Points on a hilly landscape, in no order, each with its height.
A climber steps from a point to whichever of its 2 nearest points has the largest rise for the distance, and stops where none of them is higher. Distance is the straight distance between rows; heights are no part of it.
z19 (h 37.1): [143 127 148 125 105 141 152 108 125 133 113 111 132 124 133 139 140 177
 133 104 137 137 135 141 130  94 129 182 130 115 138 137 129  95 163 142
 168]
z462 (h 49.7): [117  96 100 117 113 117 122  81 173 183  81 141 202 108 167 159 130 106
 134 131 111 114 132 120 154 123 162 133  53 102 104 116 153  50 145 153
  84]
z331 (h 33.1): [119  97 137 112  92 166 175 115  93  75 114  91 137 190 132 115 130 182
 145  91 125 121 105 129 127 151 133 168 137  86 125 147 135 144 126 107
 156]
z965 (h 58.7): [145 126 157 104 136 178 147 114 103 163 128 134 140  88 106 127 124 111
 133 108  98  96 111 151 126 128 147 132 167 135 135 134 150 125 120 117
 166]
z208 (h 5.9): [128 121 128 114 140 132 177 104 134 105 172 123 161 114 167 136 122 117
 109 137 123  89 145 136 144 149 148 130 113 116 132 126 137  97 151 138
 137]
z270 (h 39.5): [131 116 116 116 131 147 143 128 136 124 115  87 145 160 135 156 154 129
 138 124 110  65 134 128 138 104 140 147 111 105 155 136 147 122 143 178
 143]
z598 (h 13.7): [114  70  98 127 119 125  90 150 150  74 138  97 110 131 173 108  61  95
 126 149 154 203 140 138 135 132 117 112  76 146  96 134 108 109 138 120
 119]
z437 (h 12.8): [114 110 107 145 113 115  68 121 145 164  62 133 164 134  99 126 144 101
 148 102 107 121 123 134 113 133 164 125 100 102  93 114 148 109 106 153
 116]
z152 (h 54.6): [136 122 145 101 154 179 159  78 100 187 134 141 177  77  99 115 128  93
 130 116  95  63 112 174 127 165 160 126 167 127 107 129 164 126 101 103
 138]
z374 (h 46.2): [150 150 111 130 135 114 103 118 131 193  31 159 152 128 110 159 183 158
 157 126 104  64 123 130 113 111 114 136 120  92 127 142  97 125 151 121
  87]
z467 (h 19.6): [126 118 111 146 124 118  72 163 130 122 116 118 101 101 115  89 100  77
 127 124 121 193 142 158  98 156 113 100 140 144  98 137 104 128 124  96
 136]
z153 (h 29.7): [139 139 153 143 114 132 111 157 116 134  90 126  83 133  83 113 125 185
 154 121 149 173 105 123 128  95  72 130 165 140 146 168 118 158 121 141
 144]
z934 (h 23.5): [136 109 145 133 129 169 136 114 114 143 144 144 110  75 104  91  66  95
 132 134 141 206  90 152 132 151  84 118 156 152  98 148 138 128 111 101
 143]
z809 (h 43.0): [160 122 145  92 136 155 156 133 115 159  69 120 145 139 133 139 163 185
 152 110 114  41 121 167 115 113 107 149 163 103 154 176 122 126 156 123
 131]
z601 (h 14.0): [147 120 124 105 162 131 126 159 151 150 157 132  95  93 151 142  92  94
 138 171 139 132 136 141 132 116  82  97 147 160 150 163 106 132 156 153
  98]
z660 (h 18.3): [142  89  93 117 110 142  94 193 143  97  79  70 107 198 138 144 121 132
 176 103 124 146 145 135 116 113 128 146 116 115 148 129 117 121 154 173
 161]
z120 (h 37.2): [114 176 163 149 111 123 138 107  96 147 113 149 102 130  71  97 164 185
 126 122 139 133  98 105 118 128 102 141 177 125 133 158 146 173  94 111
 123]
z682 (h 35.7): [124 154 166 155 103 132 125 106  97 160 103 148 106 128  50 110 154 188
 121  94 133 140  94 107 133  97 119 153 169 124 121 128 153 161  89 139
 156]
z106 (h 29.8): [105 138 171 142 102 137 187  87  85 119 166 132 108 142 108  93 133 193
  83 104 152 181 101 103 139 156 120 169 153 139 129 132 137 148  97 100
 157]
z525 (h 23.1): [152 120 160 110 154 186 141  99 119 197 120 129 147  86  89 169 149 128
 137 132 104  42  97 110 152  62 159 132 145 127 147 123 183 140 111 181
 137]
z963 (h 3.7): [126 197 162 168 120  87 111 138  99 117 217 150  62 136 109  91 129 117
  79 138 161 186 144  97 104 124 108 118 174 196 155  91 133 166  82  92
 150]
z632 (h 32.5): [132 117 172 128 104 186 147 129  93 113 141 120  81 136  86 114 107 154
 144 117 126 174  84 125 143 114  91 149 178 135 143 162 162 175 102 131
 173]
z136 (h 12.4): [129  79 111 132 130 148  91 160 140  82 141  93  92 143 153 137  83  97
 140 142 143 189 126 133 139 124 106 121  99 136 128 138 114 125 137 168
 128]
z568 (h 14.8): [ 81 133 126 157 124 103 114  94 121 139 127 175 142 141  94 112 128 127
 138 134 129 143  84 109 130 163 144 117 116 113  78 109 149 139  83 136
  72]
z245 (h 34.2): [158 191 146 116 187 101 141 142 140 135 224 164  86  88 139 146 117  77
 126 170 138  92 159 113 106 109 122  88 174 187 170 109 126 137 148 109
 130]
z528 (h 38.4): [112 157 104 113 159 122 146 110 136 143 160 147 156 137 139 158 153 100
 134 152 112  19 136 122 123 151 168 109 123 123 150 115 149 138 130 137
  90]
z335 (h 55.1): [146  80 159 106 125 207 135 127 105 145 110 113 128 104  95 126 101 115
 136 116 100 120  93 165 138 130 116 139 169 120 112 149 165 135 113 129
 168]
z89 (h 41.3): [153 101 102 117 107 125 120 138 175 146  60 103 160 112 166 139 131 143
 139 121 142 158 138 151 137  94 114 150  86 113 130 154  99  77 190 136
 133]
z590 (h 8.4): [114 171 118 118 125  69 113 148 142  97 150 143 136 104 169 105 122 103
 106 133 119 113 185 140 108 143 161  92 117 155 100  91  91 113 136  65
 114]
z463 (h 45.8): [122 118  93 138 116  99  99 104 162 196  46 163 184 123 143 160 161 135
 163 135 103 118 110 112 146 112 135 140  64  86 104 123 123  76 140 151
  68]
z182 (h 6.5): [112 140  79 140 140  75  70 164 161 134  92 138 132 138 131 140 139  66
 134 141 119 102 156 132  95 138 148  87 108 127 112 101 105 139 124 132
  97]
z272 (h 38.8): [133 183 163 118 132 140 159 127  89 151 147 157 101 111  88 110 153 165
 124 134 134  92 119 128 121 135  96 110 200 139 152 167 146 185 108  97
 132]
z25 (h 31.0): [105 128 138 120 101 125 172 119  99  83 142 111 129 170 138  92 141 188
 107 108 126 122 131 124 130 164 132 150 134  97 123 133 122 153 120  89
 146]
z595 (h 46.6): [123  90 111 101 164 166 156 111 126 166 115 145 140 127 127 134 124 119
 147 148 117 104  79 147 147 161  97 107 125 111 112 178 133 149 129 132
  66]
z134 (h 47.9): [114 166 109 137 120  82 107 133 135 156  51 155 139 147 116 138 173 184
 149 136 133  95 125 123 114 115 114 130 119  91 122 138  96 129 142 118
  84]
z573 (h 11.9): [132 128 105 132 108 112  89 118 132 142  73 112 179 131 114 136 162 118
 138  88  95  87 151 133 112 133 180 144 110  94 108  96 150 102 114 134
 135]
z286 (h 40.1): [140 174 141 115 143 124 157 142 114 135 132 135 113 118 124 116 147 166
 129 140 133  80 137 138 118 130  96 122 182 118 151 170 120 167 137 109
 118]
z548 (h 44.6): [157 120 132 108 136 139 112 126 125 177  29 134 156 132 109 142 170 157
 160 105  98  58 124 155 122  96 102 158 150  93 137 155 118 125 148 126
 124]
z894 (h 49.8): [122 119 120 114 152 146 167 121 120 138 123 151 139 106 130  99 100 137
 141 149 126 130  99 160 128 183  95 108 157 115 108 177 117 154 120  94
  96]
z3 (h 22.0): [163 119 145 102 159 178 109 133 119 184  94 116 141 119  94 178 154 116
 140 125  92  28 114 131 133  79 151 118 162 138 155 139 158 145 115 170
 145]
z167 (h 40.9): [ 84 173  89 139 142  62 109 124 138 116 130 168 135 141 141 139 151 104
 121 156 129  64 153 113 103 144 172  74 118 123 102 102 111 157  98 108
  64]
z393 (h 11.8): [109 143 146 141 116 132 129 110  88 107 159 119 105 153  84 118 140 115
 103 105 129 144 104 103 124 138 152 131 145 138 118  92 163 155  75 139
 148]
z84 (h 7.3): [105 160 110 157 100  70  73 157 133 112  84 111 119 168 104 126 162 127
 135  92 123 123 161 123  84 123 171 129 122 116 112  83 112 140 105 124
 143]
z973 (h 12.5): [ 99 130 134 145 122 122 134  95 114 107 170 132 133 150 114 105 133  95
 104 126 129 123 115 101 121 154 178 120 120 134 107  82 162 153  80 138
 127]
z576 (h 39.6): [100 170 100 136 149  99 133  93 136 143 152 158 161 131 140 154 149  94
 131 158 126  44 137  96 121 138 191  99 108 118 109  88 147 125 108 133
  75]
z888 (h 9.5): [ 90 120 108 145 103  84 114 145 144  56 135 107 131 173 138 127 127 141
 111 115 137 143 156 107 124 132 165 119  88 116 104  91 118 129 113 121
 130]
z808 (h 9.3): [126  95 107 125 116 146  97 151 133 119  67 108 148 153 123 119 123 126
 154 105 108 125 125 162 113 153 128 133 128 111 113 140 114 133 131 119
 122]
z87 (h 11.1): [117 126 116 145  87  92 105  99 137 127  99  97 186 144 113 148 189 138
 130  78  95 105 159 111 122 119 202 160  84  85 111  72 153  88 106 147
 144]
z821 (h 14.9): [122 109 106 139 122  82  97 163 169  76 130 116 119 114 186 111  90 126
 106 149 150 189 172 123 132 116 125 117  72 148 105 130  77  90 158 112
 105]
z998 (h 27.6): [130 144 139 155 135 121 106 122 131 192  87 166  99 107  57 136 136 155
 150 142 147 158  87 102 137  76  92 127 141 143 128 150 136 144 122 169
 101]
z259 (h 22.3): [137 139 143 143 101 116 111 141 121 134 146 135 128  80 124  90 107  88
 102 102 123 194 161 147 110 148 141 131 145 154 109 108 116  97 119  70
 180]
z564 (h 33.5): [159 188 151 103 162 125 156 152 128 137 199 152 100  56 149 130 121  96
 126 153 128 105 168 134 113 108 114 108 178 178 164 130 112 114 170 100
 147]
z330 (h 20.9): [120 121 124 152  95 114  99 139 125 118 101 138 129  91 122  83  94 111
 120 107 134 219 135 161 113 156 120 137 126 130  97 128 100 101 128  86
 158]
z791 (h 29.4): [100 133 132 128 110 109 150 110 111  94 124 117 153 153 134 114 152 147
 106 104 107 112 140 125 118 171 165 132 124 106 118 100 134 133 105 101
 138]
z869 (h 3.6): [129 142 160 150 139 102 184  71 129 117 212 157 140 108 164 132 122 155
  86 147 163 173 125  88 165 108 131 161  98 148 139  95 135  91 147 132
 129]
z492 (h 25.1): [132 147 170 131  96 114 145 155 106  97 146 110 122 120 161  86 138 143
  80  81 116 176 179 140 116 150 148 162 150 146 153 115  82 109 142  62
 204]
z659 (h 34.3): [136 142 185 131 109 170 128 114  93 151 120 123  98 126  42 120 137 163
 122 105 120 148  79 108 141 100 115 143 180 141 142 126 175 170  73 138
 175]
z698 (h 14.1): [109 157 126 147 150 103 130 119 128 117 163 153 115 120 126 134 126 120
 121 151 145 111 125 104 128 131 130 110 123 136 117 115 138 132 116 143
 100]
z616 (h 39.7): [146 133 114  93 157 140 164 109 147 188  75 153 160 112 164 158 147 163
 144 149 124  60 115 145 138 110  85 133 124  97 137 174 111 106 174 125
  77]
z668 (h 13.1): [156  88  97  97 171 152 104 159 154 155 119 131 112 114 156 157  96  92
 144 173 137 131 128 131 141 131  66  87 110 140 147 181  89 134 168 148
  66]
z887 (h 2.9): [142 158 167 150 161 113 163  95 107 134 252 173 100 111 133 102 113 116
  84 162 149 173 125  92 139 128 118 127 156 196 154  79 155 125 100 118
 137]
z450 (h 36.9): [139 164 116 112 157 125 122 113 127 144 162 119 155 116 127 162 153  65
 124 132 108  18 162 134 103 123 196 103 139 137 146  95 151 138 119 155
 129]
z591 (h 42.0): [ 95 151  82 138 130  82 106 130 151 141  83 155 176 152 148 149 165 124
 135 149 113  65 141 117 116 150 162  87  93  97 105 109 104 131 118 120
  65]
z430 (h 6.0): [121 112 139 135  97 142 112 171 101  48 158  77  93 158 148 103  99 112
 123 111 122 185 157 139 119 158 141 144 130 139 124 111 111 133 123  89
 180]
z555 (h 7.4): [126 139 122 113 139 119 144 153 127 110 144 125 132  88 169 101 115 111
 114 128 115 118 173 164 111 154 121 120 144 142 127 143 101 111 160  79
 145]
z100 (h 16.8): [ 98 132 115 154 135  96 114 126 130 123 123 162 109 129 110  86 103 140
 130 158 145 181 105 117 126 171 104  85 122 140  76 146 111 161  95 100
  64]
z535 (h 18.4): [109 115 125 141 130 118 155  90 146 111 171 146 147 112 152 107  91 152
 104 145 169 182 105 119 157 136 124 139  88 131 100 123 130 101 134 134
  93]
z847 (h 24.5): [146 158 168 119 153 138 128 111 119 167 141 135 117 110  81 172 164 135
 129 140 126  83 103  98 153  68 150 129 145 134 157 123 160 136 117 193
 150]
z36 (h 40.2): [158  88 143 115  92 164 166 104 119 117 109  92 153 125 138 128 144 182
 127  85 128 175 132 139 141 105 140 194  99 107 132 121 133  73 158 128
 191]
z683 (h 21.8): [123  99 125 129 160 155 137  98 129 155 172 162 119  85 114 107  76  81
 144 160 138 172  79 139 150 154  90 101 145 142  93 147 158 136 104 121
  94]
z499 (h 10.8): [116 113 161 150 120 155 144  84 100 124 181 116 115 138  86 140 131 119
  99 115 130 147  95  83 150 102 158 141 123 133 134  86 184 138  91 179
 163]
z187 (h 37.5): [151 113  99  99 125 127 146 106 173 164  68 143 179 116 184 155 141 158
 139 149 139 101 125 136 156 118  97 140  84 106 136 165  93  72 193 124
  79]
z609 (h 18.7): [138  99 107 132 132 137  86 161 133 136 115 121  98 110 111 116  92  76
 151 141 126 171 114 149 117 146  94  98 141 147 114 147 109 142 123 129
 118]
z655 (h 52.5): [115 109 113 118 141 130 155 129 121 124 105 141 135 141 144 100 107 180
 142 151 129 129 106 148 134 167  80 113 127  99 102 182  97 152 123  97
  64]
z547 (h 8.0): [121 175 112 122 123  91 124 142 139 121 125 138 144 113 146 132 142 115
 115 138 119  90 172 146 111 149 134 103 128 124 125 127  94 129 144  83
 107]
z949 (h 12.6): [118 125 112 114 159 138 135 114 126 134 163 149 138 115 126 108 116  62
 131 139 109  99 126 146 121 168 149  99 144 141 105 122 135 143 104 110
 103]
z664 (h 26.6): [122 146 166 135  96 111 152 122 110 102 144 102 131 141 135 111 170 161
  80  75 120 156 173 113 121 132 169 171 140 117 154 103 112 121 127  99
 201]
z820 (h 4.7): [143 149 154 142 121 119 108 177 118  76 199 108  57 141 142 115 112 100
 105 134 149 173 157 109 107 123 114 130 158 180 164 117 117 151 120 126
 174]
z498 (h 10.3): [101 126 118 148  88  82 117 115 149  91 121 105 155 154 137 140 159 148
 108  90 116 144 168  92 128 116 188 136  65  93 120  71 135  94 108 147
 137]
z384 (h 41.4): [138 157 136 106 147 131 171 128 124 156 108 151 144 121 136 140 152 176
 144 147 122  51 124 144 121 122  96 133 152 107 145 171 109 142 162 112
 107]
z903 (h 28.2): [106 143 146 136  94 101 134 116 104 105 132 128 152 138 120  94 146 147
  82  70 109 143 156 126 109 169 180 154 132 114 108  76 118 125  98  83
 166]
z165 (h 7.0): [120 162  98 146 110  74  62 161 138 115  83 124 123 148 121 113 149  97
 125 114 106 102 176 141  85 136 158  96 130 127 118 100 107 149 123 103
 142]
z267 (h 17.4): [149 100 111 128  91 127  93 165 151  99  94  75 126 152 134 143 130 120
 157  96 122 160 154 146 120  97 145 157 105 112 150 108 130  94 157 165
 180]
z460 (h 20.3): [117 116 125 138 144 131 143  79 135 161 157 173 133  97 128 109  93 131
 135 159 148 176  83 120 160 138 105 122 113 138  88 137 158 115 114 145
  83]
z577 (h 52.7): [ 99 163 111 134 132  89 170 106 139 101 129 146 153 155 155 131 145 186
 128 150 134  79 140 110 142 131 132 119  97 102 131 134 109 139 147 114
  82]
z356 (h 14.7): [131 150 123 125 141 123 123 158 136 119 158 125 101 122 136 127 116 117
 122 156 142 113 139 135 124 120 110 118 132 148 143 143 118 146 143 141
 119]
z813 (h 13.4): [102 152 119 143 160 121 148  97 111 131 181 170 140 117 124 123 129  94
 115 144 137 107 126 115 113 163 163 103 138 141  96  99 152 143  85 123
  95]
z744 (h 23.7): [136 136 163 137  99 133 135 128  97 115 172 127 120 103 136  89 126 106
  70  80 116 187 160 128 115 157 157 161 160 159 137  99 107 120 117  70
 224]
z479 (h 27.4): [124 128 174 154 102 161 154  86  99 128 157 134 122 107 109  87 109 154
  92  98 139 205 104 130 144 165 113 164 154 138 119 125 140 133  96  86
 181]
z931 (h 19.2): [141 110 122 130 119 143  89 202 132 105  91  77  84 173  95 153 118 116
 169 111 124 151 127 142 114 102 109 131 147 134 156 133 121 155 136 159
 166]
z927 (h 49.6): [139  89  99 114 103 133 133 111 161 125  87  94 185 163 169 160 162 143
 143 120 120 106 155 134 145 110 148 140  71  91 137 127 144  76 159 163
 116]
z709 (h 6.9): [123 102 134 143  79 138 110 161 115  67 105  79 103 174 130  99 107 147
 149  84 131 205 126 142 116 145 130 157 137 126 113 119 110 135 118 102
 183]
z351 (h 45.1): [152  90 107 106 104 137 151 132 168 105  94  86 160 159 186 152 133 168
 136 129 144 140 147 137 148  96 123 159  65 100 148 155 113  81 185 153
 135]
z219 (h 20.0): [148 137 128 118 139 155  98 181 133 116 121  94  96 135 111 162 132  92
 150 117 113  93 143 138 113 102 131 110 165 141 174 132 125 151 138 166
 166]
z771 (h 8.9): [109 126 113 127 123  94 126 140 135  80 173 122 132 128 168 114 121 102
  96 140 126 120 169 130 124 144 165 112  98 138 106  95 106 123 130 111
 127]
z180 (h 16.9): [ 94 126 129 146 112  86 152 109 125  80 160 147 135 140 157 106 107 182
  97 142 160 174 130 103 151 139 131 124  76 130  98 111 106 120 115 107
  96]
z803 (h 9.9): [129 102 147 138 144 154 146  95 131 117 208 126 120 134 102 152 107 105
 118 142 144 139  94  95 155 111 143 137 103 147 128  97 179 123 109 191
 134]
z986 (h 8.5): [116 116 114 133  93 112 104 151 113 105  65 109 130 174 111  99 141 155
 151  85 117 135 133 147  99 154 128 135 148 102 107 130 119 157 108  94
 141]
z353 (h 15.5): [127 149 137 134 126  90 129 153 132  94 161 112 104 124 145 137 134 153
 110 138 149 127 158 111 127 112 119 143 130 134 156 135 108 125 154 139
 131]
z415 (h 34.4): [133 149 171 142 105 112 169  98 108 129 143 128 123 133 118 128 166 201
 103 105 143 155 118 100 137  96 117 174 130 125 154 134 131 125 138 129
 152]
z306 (h 51.8): [137  61 147 119 119 205 141 118 106 136  95 111 126 129  99 121  94 122
 163 113 125 156  58 154 151 137 102 142 140 107 102 154 157 137 114 131
 154]
z198 (h 6.1): [115 106  81 125 144  94  69 173 165 114 113 132 128 116 169 124 101  54
 129 153 121 136 162 153 111 149 129  82  91 148 107 112  90 117 151 120
  97]
z476 (h 11.0): [159  93 135 100 167 185 139 130 133 192  93 151 112  93 106 148 102 132
 152 156 126 125  82 135 162  97  64 108 160 135 150 188 144 135 138 144
 107]
z815 (h 20.8): [145 115 125 106 162 164 103 153 131 146 121 102 121 126 104 170 139  64
 137 133 107  53 123 141 117 102 151 105 146 142 160 130 148 150 119 172
 143]
z512 (h 11.7): [128 113  90  96 175 153 116 124 128 165 127 141 144 121 124 141 127  40
 150 147 106  51 116 157 109 164 152  91 144 134 118 130 143 146 113 120
  99]
z936 (h 2.8): [143 143 156 135 145 131 171 103 141 124 221 136 124  91 163 138 111 136
  93 151 159 170 139 110 154  94 115 145 114 169 152 118 132  88 165 147
 137]
z524 (h 10.9): [150 115 116  88 170 173 123 149 133 176 100 136 130 107 125 134 121  72
 147 141  97  73 117 170 117 159 110  79 153 134 141 162 117 147 143 117
 104]
z431 (h 17.7): [120 115  93 146 151 111  95 152 141 133 117 142  96 118 116 100  98 115
 146 164 147 173 100 128 119 158  82  90 127 135 108 159 110 158 108 112
  70]
z433 (h 30.9): [149 126 170 124 101 171 112 178 106 115 108  97  68 149  77 119 116 170
 150 107 127 181  98 127 126  97  83 145 184 145 171 161 129 161 123 128
 192]
z222 (h 6.7): [131 138 148 113 125 138 160 125 119 111 164 118 137 105 157 113 121 119
 100 117 119 121 160 145 132 141 141 148 130 132 139 122 124 111 153 111
 171]
z399 (h 10.0): [145 103 110 106 140 163 128 168 122 126 114 116 124 135 135 128 115  98
 146 129 106 104 123 164 119 164 109 113 150 119 135 163 115 158 135 117
 124]
z115 (h 16.3): [134 129 126 140 116 107 102 163 144  95 123  95 100 141 143 139 127 137
 122 119 141 151 161 129 124  90 119 145 109 125 145 119 104 104 155 148
 171]
z31 (h 44.1): [148  78 142 131  78 176 134 106 116 114  91  84 142 144 119 125 124 155
 145  66 133 195 109 143 134 112 143 183 114 103 110 125 144  90 136 138
 190]
z385 (h 35.1): [115  89 114 110 101 160 149 140 108  68 101  65 130 217 126 126 134 153
 161  91 118 105 110 147 117 149 145 144 128  83 122 134 144 150 128 136
 142]
z672 (h 41.6): [137 114 124 107 149 168 156 122 139 136 125 122 148 130 139 163 133 124
 149 152 119  60 124 137 132 124 119 128 115 114 151 153 137 121 147 157
 106]
z234 (h 15.7): [ 97 131 107 156 110  75 108 149 153  74 135 128 128 137 178 120 102 177
 114 146 164 179 162  93 135 113 123 109  66 141 106 112  85 109 144 123
  96]
z938 (h 35.8): [129 185 116 128 163  90 110 128 130 132 162 146 130 120 139 152 157  66
 111 136 124  49 174 124  95 125 188 100 147 141 137  92 131 135 118 124
 130]
z901 (h 55.2): [104 142 100 120 146 100 156 127 140 119 137 151 140 131 165 119 115 168
 137 171 144 100 122 122 132 161 101 105 114 116 108 165  96 153 134 102
  53]
z122 (h 10.1): [179 100 133  64 172 196 138 143 130 194 108 138 129  81 123 161 114  95
 145 148 107  78 108 157 150 117  95  89 177 141 161 185 138 138 144 135
 125]
z926 (h 13.8): [105 137 112 149 118 104 105  96 145 171  94 166 164 110 107 128 150 115
 138 130 119 131 108 117 127 134 161 132 101 115  90 108 142 108 106 139
  86]
z39 (h 34.9): [146 188 126 125 172 100 127 129 121 126 220 159 107 102 140 137 129  60
 108 144 135  77 180 117  92 122 161  87 166 178 154  89 128 136 120 111
 136]
z729 (h 11.3): [135  81 123 147 116 141 127 133 132  54 172  84 100 154 149 131  76 115
 126 143 153 191 118 116 146 120 119 140  86 136 122 113 145 127 136 168
 151]
z373 (h 5.5): [125  91  81  94 151 132  98 169 154 119 119 116 135 135 166 137 111  57
 143 162 117  85 153 163 123 154 124  88 115 130 131 137 107 137 155 115
  90]
z599 (h 28.6): [141 150 132 138 141 113 112 138 127 159 110 145 106 120  84 126 133 157
 146 135 144 131 103 116 131 103  81 120 159 136 147 157 124 151 131 148
 117]
z294 (h 3.3): [139 199 166 157 150  89 136 107 100 140 238 177  84 114 117 101 137 114
  71 152 154 157 141  89 120 126 129 124 176 196 155  77 143 139  86  92
 146]
z783 (h 10.2): [132  77 146 141 137 149 141 124 132  90 190 104  97 144 140 150  95 108
 120 154 160 170 110 100 154 110 122 137  96 145 136 113 154 119 118 194
 127]
z779 (h 4.4): [115 149 140 146 138  74 176  88 154 124 187 165 164  99 180 144 128 145
  92 148 148 148 151  86 161 116 150 142  68 128 116  81 118  71 152 125
 105]
z349 (h 43.6): [109 135  85 133 129  91 108 115 156 179  57 166 180 142 150 154 160 133
 150 151 114  92 106 119 141 137 135 105  67 102  98 130 107 117 127 131
  57]
z676 (h 5.3): [136 130 163 124 113 131 108 192 105  48 181  85  67 161 162 119 116 104
 109 112 133 185 171 124 112 141 133 146 146 150 157 122  97 144 133 112
 194]
z279 (h 39.0): [141 120 102 113 127 123 139 136 161 136  78 125 150 116 170 131 128 153
 136 142 132 125 139 152 131 120  84 136 109 102 142 167  90  91 190 120
 105]
z311 (h 48.2): [139  47 133 127  95 197 132 117 127 120  82  90 130 139 114 137  97 122
 165  89 128 184  78 138 155 124 115 171 119  99 109 124 153 107 124 151
 168]
z877 (h 15.8): [ 98 120 110 160 115 117 115 111 116 120 108 147 133 128 105  95 108 136
 133 124 132 174  99 129 118 153 129 121 127 123  74 125 139 144  94 109
 105]
z797 (h 25.5): [134 201 160 153 141 103 108 109 124 188 125 162 109 102  70 154 166 139
 131 135 133  99 104  82 125  63 125 131 151 144 149 117 150 135 116 166
 131]
z203 (h 7.9): [104 146 109 142  92  91 100 152 116 102  86 102 120 188  86 108 145 168
 132  90 119 146 141 128  93 126 150 146 139 100 126 106 119 150 111 119
 149]
z177 (h 4.8): [140  66  84  92 137 160 124 157 158 109  99  82 155 163 192 151 118  92
 142 148 114  78 151 156 144 158 124 113  88 110 146 148 118 123 166 130
  95]
z852 (h 5.1): [110 132 113 125 131 106 162  92 168 133 147 146 181 104 178 145 129 128
 109 145 127 116 154 126 151 121 154 137  76 108 118 113 135  78 149 134
 102]
z118 (h 50.2): [ 96 159 115 147 108  81 142 102 134 120  95 139 150 157 128 140 170 203
 131 119 138 109 120 100 124 117 136 153 103  90 120 129 126 126 135 131
  91]
z442 (h 32.3): [110 149 172 145 104 121 181  72  97 122 139 146 128 150  94 114 167 217
 106 104 145 145  94  90 152 122 129 173 137 114 134 133 150 144 114 130
 126]
z451 (h 4.2): [130 171 153 160 129  93 108 151 116 105 206 136  54 143 113 122 123 129
  85 148 155 168 142  92 129  96 114 127 144 176 163  95 131 150 102 142
 148]
z618 (h 37.3): [138 101 124  98 110 171 143 142 109 107  91  73 149 181 129 148 151 152
 147  89  97  68 145 147 118 129 148 156 134  94 145 137 144 127 138 147
 165]
z162 (h 12.0): [157  61 115  92 157 182 115 148 148 174  90 120 111 108 140 157  92 101
 150 147 134 149  88 150 145 127  64 101 128 131 151 181 121 133 154 156
  97]
z631 (h 2.3): [156 149 174 132 161 139 167 116 119 120 245 156  91  82 163 115  92 124
  86 153 155 182 131 115 147 106  93 125 153 197 157 110 131 107 147 123
 140]
z790 (h 25.3): [144 122 164 139 120 163 144  97 108 132 170 139 114  84  98 108  96 122
 125 121 144 196 102 129 152 131 106 152 146 151 127 133 153 113 121 113
 170]
z768 (h 26.5): [145 156 140 155 143 126  73 128 130 187  90 158 113  94  61 153 150 130
 146 130 134 135  93  94 131  55 117 129 136 138 134 123 147 147 111 180
 132]
z941 (h 53.6): [128  92  92 113 123 144 115  98 167 148  91 121 189 134 167 168 143 100
 136 141 113  96 142 126 151 112 143 128  63 104 131 117 149  73 154 171
 106]
z284 (h 44.0): [130 117 109 105 187 155 148 132 132 172 133 147 130 132 135 159 117 102
 148 170 129  81 104 126 154 138  94  95 123 131 144 160 134 149 133 162
  70]
z843 (h 7.8): [129 107 115 143  93 143  96 168 111  98  65  96  93 169  87 101 110 153
 165  90 126 185 114 149 105 134 100 142 159 118 119 140 120 151 121 110
 172]

Where does a climber stop that starts at each point below?
z783 -> z965
z938 -> z941
z547 -> z901
z100 -> z901
z903 -> z901
z535 -> z965
z442 -> z965
